Each row is a point on a tangle of strands that fork, close into loops and nearly touch. The rows are in no order.
In the rows, 128 means zero.
Points whose rows are less than 125 apart are linked; no others are. Some points are linked to none.
J_36: [101  98 164 127 123  95  85 142 128  90  92 123 147 126  95 129 191 145
 115  91 151 124]
J_594: [148 145  88 159 126 163  94 107 177 111  90 177 131 111 149 130  92 130
 129 135 176  89]
J_249: [131  99 191 108 150 131 149 136 108  93 139 136 126 131 165 113 174 107
 135  97 115  91]
J_12: [123 140 147  92 119 130 164 103 152  97  84 140 124 149 123 137 132 103
 155  93 143 131]
J_347: [155 126 130 133 143 150 125  88 134 203 161 181 150 120 108 125  96  57
 103 129 131 111]
J_699: [ 98 103 134  67  99 160 110 123 121 113  86 107 181 122 158  98 146 154
 144  91 124 116]
J_48: [158 150 154 154 131  93  81 117 130 166 104 121 125  99 157 150  42 110
  87 164 119 173]
J_448: [117 148  81 176 107 141 147 130 117 138  90  61 154 112 127 146 136 101
 125 140 131 139]
J_833: [114 172  85 154 131 123 163 161 101 160 137 119 126 154 121 192 234 111
 108 118  33 108]
J_19: [145 138 139 101 145 148  86 100 197 117 113 156 108 131 220 113  52 165
 115 122 161 149]
J_914: [114 111 132 137 107 111  95 114 120 103 119 145 162 169 130 141  99 113
 118 115  92 101]
J_481: [150 153 147 157 164  76 158 117 140 140 109 124  99 151 120 161  92  60
 118 111 125 149]
J_539: [144 156 116 185 152 114 140 193 102 168 173  79 125 118 136 122 142 162
 126 104 115 127]
J_945: [103 143 144 145  88 119 119 104 102 120 119 143 128 163  81 171 210 123
  94 129  96 129]
J_985: [ 85 121 132  94 107 155 101 116 113  74  64 164 106 176 181 166 161 200
 169 114 115  87]
J_896: [109 118 126 107 105 159 158 140  94 170 165 110 151 101  78 135 187 139
 144 151 121 132]
J_180: [147 129 109 155 135 125 116 104  91 160 150 189 128 130  72 141 135  73
 139 147 104  87]
J_209: [174 113 135 136 169  61 126 155 142 146 160  92 103 103 168 113  67 134
 129 123 151 174]
J_121: [116 107 123 153  78 144 141  88 122  82  97 125  99 140 163 105  89 172
 132 176 107 142]
J_940: [124 100 163 106  94 144  92  89  69 112 141 159 132 135 109 134 238 152
 115 139  94 113]
J_312: [ 90 127  94 108  67 147 122 139 100 102 104  93 162 123 122 123 195 155
 153 115  95 137]
J_827: [154 107 179  94 133 130 124  92 103 125 120 113 101  80 145  83 107 121
 105 168 162 174]
J_76: [133 133 129 158 120 102 153 145 162 107 143 162 117 165 127 177  80 152
 175 113 138 116]
J_780: [165 119 139  57 154  84 119 109 148 121 134 106  89  93 155  48  79 124
 102 125 181 194]
J_185: [111 137 113 134 114 134 123 139 110  51 126 141  86 145 102  80 198 149
 141 123 115 123]
J_321: [138 135 116 161 160 101 145 188 103 104 130 131  98 105 117 126 234 123
 149 115  76  91]
J_953: [144 130 106 135 119  90 119 117 183 170 168 141 124  95 125  82  32  90
 103 136 156 191]
J_324: [154 143 110 153 162  94 144 143 111 167 127 150 104 114  67 153 153 119
 159 136 112 109]
J_474: [111 159 182  97 127 176 151 127 102  84 116 124 114 145 168  92 164 132
  94 108 117 100]
J_157: [153 167 103 124 147 138 136 115 103 192 145 118 145 169 118 186 188 134
 109 108  74 102]
J_422: [ 76 118 149  69 128 188 128 136 117  90 118  86 129 159 169 131  93 183
 129 164 148 142]
J_653: [135 113 143  99 143 171 121 114  95 111 182 123 139 157 144 170 100 107
 154 176 134 124]
J_429: [151 109 117  77 153 153  78 114  97 113 154 134 133 155 113 150 137 168
 145 173 122  96]
J_277: [101 138 106 165 127 133 172 164  96 112 195 109 118 165  93 120 165 101
 126 148  76 116]
J_504: [123 137 172 163 126  96 138 150  84 180 141 126 123 119  84 118 150 125
  73 141  70 120]
J_842: [ 81  80 123 141  95 152 115 104 184  83 111 157 131 126 155 112  56 128
 138 162 180 147]
J_68: [121 146  92 144 108 121  81 112 220 128 150 138 128 106 148 114  22  98
 102 159 166 195]
J_16: [101 125 115 143  63 135 156 151 122 159 131 102 164 103  96 131 166 184
 135 140 112 136]
J_831: [130 130 110 140 149 152 168 146  97  94 181  88 113 157 139 122 113 104
 141 166 106 123]
J_131: [139 154  62 177 144 137 158 112  87 188 125  71 110 122 106 142 153  93
 135 140 108 162]
J_791: [ 68 146 162 132  89 119 150 176 129 101 104 168 129 111  72 167 180 140
 137 136 129  89]
J_858: [126 111  64 141 121 163 103 112 146 108 129 154 164 126 105 108 135 104
 124 134 150  58]
J_224: [143 128 148 140 135 114 174 162 164 149 173 161 116 117 114 128  84 156
 150 124 160 106]
J_696: [171  87 126 130 127  98  86  97 160 136  89 129 164 104 187  95  82 121
 118 101 102 132]
J_65: [150 145 154 116 157 141 178 123 140 208 169 117 142 156 123 149 153 143
  85 107 113 115]
J_887: [ 61 115 148 134 104 136 160 189 154  84 126 154 143 133 122 146 159 171
 140 119 136  59]
J_799: [155 148 144  98 168 153 151 147 169 154 154 150 134 115 153 139  71 139
 125 133 158  98]
J_503: [126 134 169 131 125 143 168 132  81 181 127 125 149  96 135 113 125  77
  99 137  83 101]
J_396: [138 127 144 134 146 116 106 159 117 104 105 162 111 105  96  98 132 168
 112 157 105  61]
J_581: [101 157 161  85 120 182 171 133 113 103 116 109 111 127 129 106 124 147
 106 159 144 121]
J_600: [ 90 143  90 154  99  98 167 173 106 129 169 114 120 156  74 144 216 115
 128 134  31 153]
J_4: [148 137 139 179 107 124 137 125 121 155 126 140 132  86 143 101 116 108
 138  90 159 134]
J_552: [136 159 129 138 115 151 112 131 139 110  67 181 112  95 132 102 121 163
 141 118 152  76]
J_438: [118 128 152 104 147 173 119 135 140  99 170  88 115 148 205 121  50 166
 102 168 164 160]
J_612: [ 52 103 130  57 102 174 143 133 137 101 127 125 151 190 153 160  89 172
 168 138 130 121]
J_96: [ 93 103 126  76  90 152 132 110 128 130 114 127 174 145 112 195 169 162
 130 151 129  90]
J_540: [151 130 166 166 133  76  99 131 106 180 108 138 131  94 105 126  85 122
  83 144 101 128]
J_110: [132 140 113  86 160 143  80 142 158 145 118  81 164 107 119 132  81 136
  99 144 184 155]
J_520: [191 140 136 108 186 127 106 123 191 145 141 149 114 123 179 100  78 160
  80 119 145 110]
J_825: [120 154 123 161 109 122 138 162 112  84 112 164 112 116 127 105 199 121
 147  87  94  80]
J_689: [127  98 130  97 129 133  96 133 139 110 102 130 161 118 193  66  82 148
 141  84 110 111]
J_47: [ 60  99 151 102  90 147 129 121 173 110 114 158 139 157 124 152  64 160
 162 132 186 151]
J_356: [134 112 147 115 102 110 139 127 115 108 140 108 108 142 140 109 103 178
 156 126 122 164]
J_891: [138 151 158 113 133 112  95 110 116 117  86 104 127 135 110 115 189 131
 107  63 147 157]
J_925: [119 114 132 108  92 147 163  75 109  98 104 124 133 132 118 114 164  81
 148 129 120 141]
J_223: [129 144  98 151 128 120 142 132 159 121 113 124 120  97 104  97  92  70
 150 105 183 154]
J_418: [130 125 115 130 115 138 113 117 150  85 109 168 112 184 177 166 104 204
 185 104 135 105]
J_122: [139 141 100 115 144 132  70 132 174 125 116 128 152 102 131 128  72  94
 153  99 203 163]
J_280: [149 143 144  95 156  88 113 145 134 111  91 100 103 100 128  74 122 141
 120  80 173 160]
J_864: [150 143 108 105 163 133  54 145  82 100 155 132 127 160  87 126 162 138
 136 126 114  99]
J_334: [166 129 109 183 190  84 138 167 115 184 160  87  96  90 143 113 111 121
 129 117 162 153]
J_795: [129  71 124 142 155 120  90 138 126 106 123 129 159 106 102 122 174  95
 131 123 156  81]
J_773: [106 111  89  90  75 154  83  91  97  93 110 161 119 158 111 104 121 192
 185 144 110 133]
J_562: [147 117 172  99 148 124 161 103 116 163 130 101 128 108 141 129  97  88
  93 162 125 153]
J_25: [140 137 142  90 122 144 151  79 187 109 100 139 117 162 173 136  75 136
 126 117 149 156]
J_666: [136 147 129 126 157 136 189 104 161 131  95 105 125 148 124 175 141  72
 117 121 149 124]
J_899: [156 116 139 130 175 123 182 113 149 184 163  96 103  86 158 120  84  77
  86 175 159 166]
J_550: [ 90 157 133 164  91 143 128 175 106 129 110 150 157  96 106 138 195 110
 126  93 128  82]
J_770: [140 121 110 160 177 130 188 125 143 211 174 135 128 140  99 129 156 100
  97 108 113  95]
J_746: [185  93 102 153 139 113 107  86 182 176 121 131 164  99 172 145  95 117
 135 120 135 139]
J_485: [132 161  88 158 182 106 128 115  86 214 128 155  90 138  53 165 204  96
 134  97  92 130]
J_845: [130 111  93 150 112 134 112 114 144  99 124 115 129 125 148 118  48 132
 129 190 120 145]
J_253: [ 93  95 128 104 104 137  89 135  87  51 131 156 119 132 115 128 252 147
 145 137 101 103]
J_834: [123 116  63 140 108 124 109 134 105 104 103  66 164 135 108 130 162 124
 142 137  91 126]
J_346: [149 127 128 128 143 104 107 110 127 201 178 156 141 116  93 105  58  71
 109 128 124 166]
J_323: [ 87 142 120 136  76 123 170 120 108 141 140 133 128 149  66 167 245  95
 119 125  82 170]
J_298: [150 163 131 157 105 116 109 113 115 171 139  88 124 129 144 150  65 131
 109 133 158 215]
J_739: [143 111 113 110 157  94 104 111 168 105 135 114 115 166  73 132 108 141
 119 129 169 162]
J_846: [139 117 174 148 141 138 128 140 100 113 131 116 141 101 185 121 123  86
 147 103 153 124]
J_241: [149 102 142 144 121  83 123 137 151 112 175 138  97 123 171 107  40 163
 155 137 151 178]
J_132: [149 123 111 151 166  77 156 162 126 118 112 102 103 120 109 150 188 119
 174 103 109 126]

How many points has the smallest loop of links through each point below? Write 0 if it is on no loop.
J_474 | 0
J_594 | 0
J_666 | 0

A piece is all that can be reached along the links. How many separate loops has the piece of each point below (a circle has one, a figure eight two, a Y none), and how many tips (points with one link)?
J_180 | loops 0, tips 5
J_122 | loops 0, tips 3
J_795 | loops 0, tips 3
J_925 | loops 0, tips 3
J_896 | loops 0, tips 3

Name the points in between on the shortest way along the links from the first point to the second, in order.
J_122, J_356 | J_223 J_4 J_846 J_249 J_474 J_581 J_422 J_612 J_47 J_842 J_845 J_121
J_418, J_666 | J_76 J_224 J_799 J_520 J_19 J_25 J_12
J_825, J_157 | J_185 J_253 J_940 J_945 J_323 J_600 J_833
J_899, J_552 | J_562 J_827 J_780 J_280 J_891 J_36 J_795 J_858 J_594
J_68, J_940 | J_953 J_346 J_347 J_180 J_324 J_132 J_321 J_825 J_185 J_253
J_253, J_864 | J_940 J_945 J_323 J_600 J_277 J_831 J_653 J_429
